Each row is a point on a landscape with many valleys, with its height.
From any point a ball rolls to the lowest of the 6 points nearest to it. It stops when none of these is lower. Distance is the straight distance between rows; heights are no part of it.
z_418 (h 57.2): [-37 -14   2 -41 -11   5  54  22  10]
z_580 (h 15.8): [ 29  13  -7  31   7  -4 -43 -29 -17]
z_203 (h 64.9): [-30 -15 -11 -43 -27   3  52  17  12]
z_247 (h 43.2): [ 47  17 -21  29  -3  -7 -50 -37 -15]
z_46 (h 26.9): [  0 -24 -23 -50 -38   5  29  11  19]
z_862 (h 24.0): [-23  20  16  34  27  -9 -15  -4 -14]
z_508 (h 25.0): [ 18   8   2  24  15  -6 -45 -11 -11]
z_787 (h 41.2): [-22 -12  23 -15  15   7  30  30  14]
z_459 (h 62.0): [ 20 -20  12 -21   5  13  -3  24  18]
z_80 (h 48.0): [ 51 -27   4 -22  -3  11 -27  16  23]
z_555 (h 31.0): [  3  36 -10  54   2 -15  -4 -41 -31]
z_312 (h 51.1): [  9 -18  10 -25   3  13  10  27  18]
z_574 (h 35.1): [  1   0  15  13  28   1 -26   7  -2]
z_888 (h 4.0): [ 10 -25 -31 -58 -51   3  18   6  19]
z_159 (h 45.1): [ 51 -22   7 -12   4   9 -43  14  15]
z_498 (h 29.0): [-37 -14 -44 -57 -62 -12   7  -1   1]
z_435 (h 27.5): [ 34  22 -16  35  -3  -8 -41 -36 -25]
z_831 (h 26.0): [ 43   9 -10  27   4  -1 -51 -33 -17]
z_848 (h 18.2): [ 23 -30 -23 -46 -39   5  19  18  23]
z_138 (h 31.1): [ 13  30 -14  43   3 -11 -13 -42 -27]
z_891 (h 29.1): [-33  28  12  37  26 -10 -11 -15 -24]
z_14 (h 46.7): [-42   4  30  12  35   2   6  24   1]
z_872 (h 31.2): [-31 -20 -49 -61 -66 -17 -10  -8   3]
z_329 (h 60.4): [-51 -12   3 -41 -11   4  63  24  10]
z_663 (h 39.4): [ 33 -12   8   3  15   6 -39   7   9]
z_313 (h 51.7): [ 20 -22  -1 -31 -11   8  13  23  23]
z_667 (h 34.6): [ 45   3  -8  18   5  -1 -57 -18  -4]
z_896 (h 38.9): [-46 -13 -38 -57 -57 -12  22   0   1]
z_499 (h 34.7): [ 18  38 -13  50  -7 -10   3 -51 -29]
z_268 (h 58.2): [-59  -8  13 -30   1   8  64  31   6]
z_257 (h 28.3): [-29  12  21  28  35 -10 -10   8  -6]
z_425 (h 31.5): [ 32   1   2  16  13  -1 -49  -5  -3]
z_61 (h 62.9): [-41 -13  -7 -41 -28   3  55  16   7]
z_43 (h 33.6): [ 28  28 -17  43  -2 -11 -21 -45 -28]
z_142 (h 26.1): [-14  19  10  32  27 -10 -19  -9 -15]
z_463 (h 30.6): [  6   8  12  20  20  -2 -32  -4  -6]
z_472 (h 36.5): [-17 -16  16 -14  12  10  23  29  15]
z_753 (h 29.6): [  3  31  -8  42  10 -12 -22 -33 -25]
z_511 (h 61.0): [ 11 -22   0 -34 -11  11  21  26  21]
z_665 (h 25.6): [ 14   6  -1  27  18  -2 -38 -11  -8]
z_821 (h 47.1): [-32 -18 -28 -51 -44  -3  36  10   8]
z_9 (h 43.8): [ 14  45  -4  66 -11  -9  45 -54 -26]
z_719 (h 37.1): [ 16  -1  14  10  23   0 -31   5   4]
z_529 (h 54.8): [-46  -7  27 -15  25   7  42  32   9]
z_860 (h 45.5): [-20 -14  12 -32  -2  12  37  31  17]
z_873 (h 40.9): [ 15  40  -8  62 -11  -7  33 -53 -27]
z_275 (h 39.3): [-6  2 20  5 25  1 -8 20  5]
z_427 (h 28.2): [ -5  17   9  33  23  -7 -26 -12 -12]
z_110 (h 47.9): [ 57  -8  -6   7   4   4 -67 -12   4]
z_815 (h 47.6): [ -1 -21   6 -31  -3   9  19  26  19]
z_551 (h 32.2): [ 33 -28  -9 -39 -23  14   6  21  24]
z_908 (h 28.6): [-21  31   6  48  22 -13  -8 -26 -25]
z_858 (h 34.1): [-37  10  25  30  40  -2  -4   8  -5]
z_398 (h 52.5): [-42  -7  19 -25   7   8  52  31  13]
z_483 (h 29.5): [ -4  28  -2  40  13 -10 -24 -28 -19]
z_318 (h 41.8): [-17  -6  25   1  27   1   5  25   6]
z_669 (h 23.4): [ -7 -18  15 -24   8  12  20  27  16]
z_27 (h 43.1): [ -7  42  -3  62   2 -12  26 -52 -31]
z_819 (h 42.1): [-5 -8 20  3 20  7 -7 18 11]
z_563 (h 65.2): [  2 -21  -1 -38 -16  12  28  25  17]
z_963 (h 55.0): [-12 -20  -8 -47 -30   6  39  20  15]
z_267 (h 16.0): [ -8 -22 -36 -56 -53   0  22   6  13]
z_523 (h 41.1): [ -6 -13  20 -12  14   7   5  27  15]
z_902 (h 46.6): [ 25 -14  11  -5  13   8 -25  15  14]
z_355 (h 44.3): [ 37 -17   7 -11   8  11 -32  15  18]
z_754 (h 23.6): [-11  33   2  45  13 -12  -7 -33 -27]
z_696 (h 48.7): [  9 -14  15  -4  18  10 -16  18  12]
z_161 (h 37.8): [ 29  38 -16  56 -13  -8  19 -56 -28]

Call two points neighbours if one is among the 6 nearest of the other. Go from one point of each pair to the other, from neighbour to neighbour, staying as low as possible. Name the highest point that can't be avoided.
z_580, z_862 => z_427
z_580, z_669 => z_523
z_888, z_580 => z_80
z_754, z_862 => z_908

For each start below, name the point where the ball stops.
z_696 => z_580
z_80 => z_888
z_821 => z_888
z_313 => z_888
z_459 => z_669
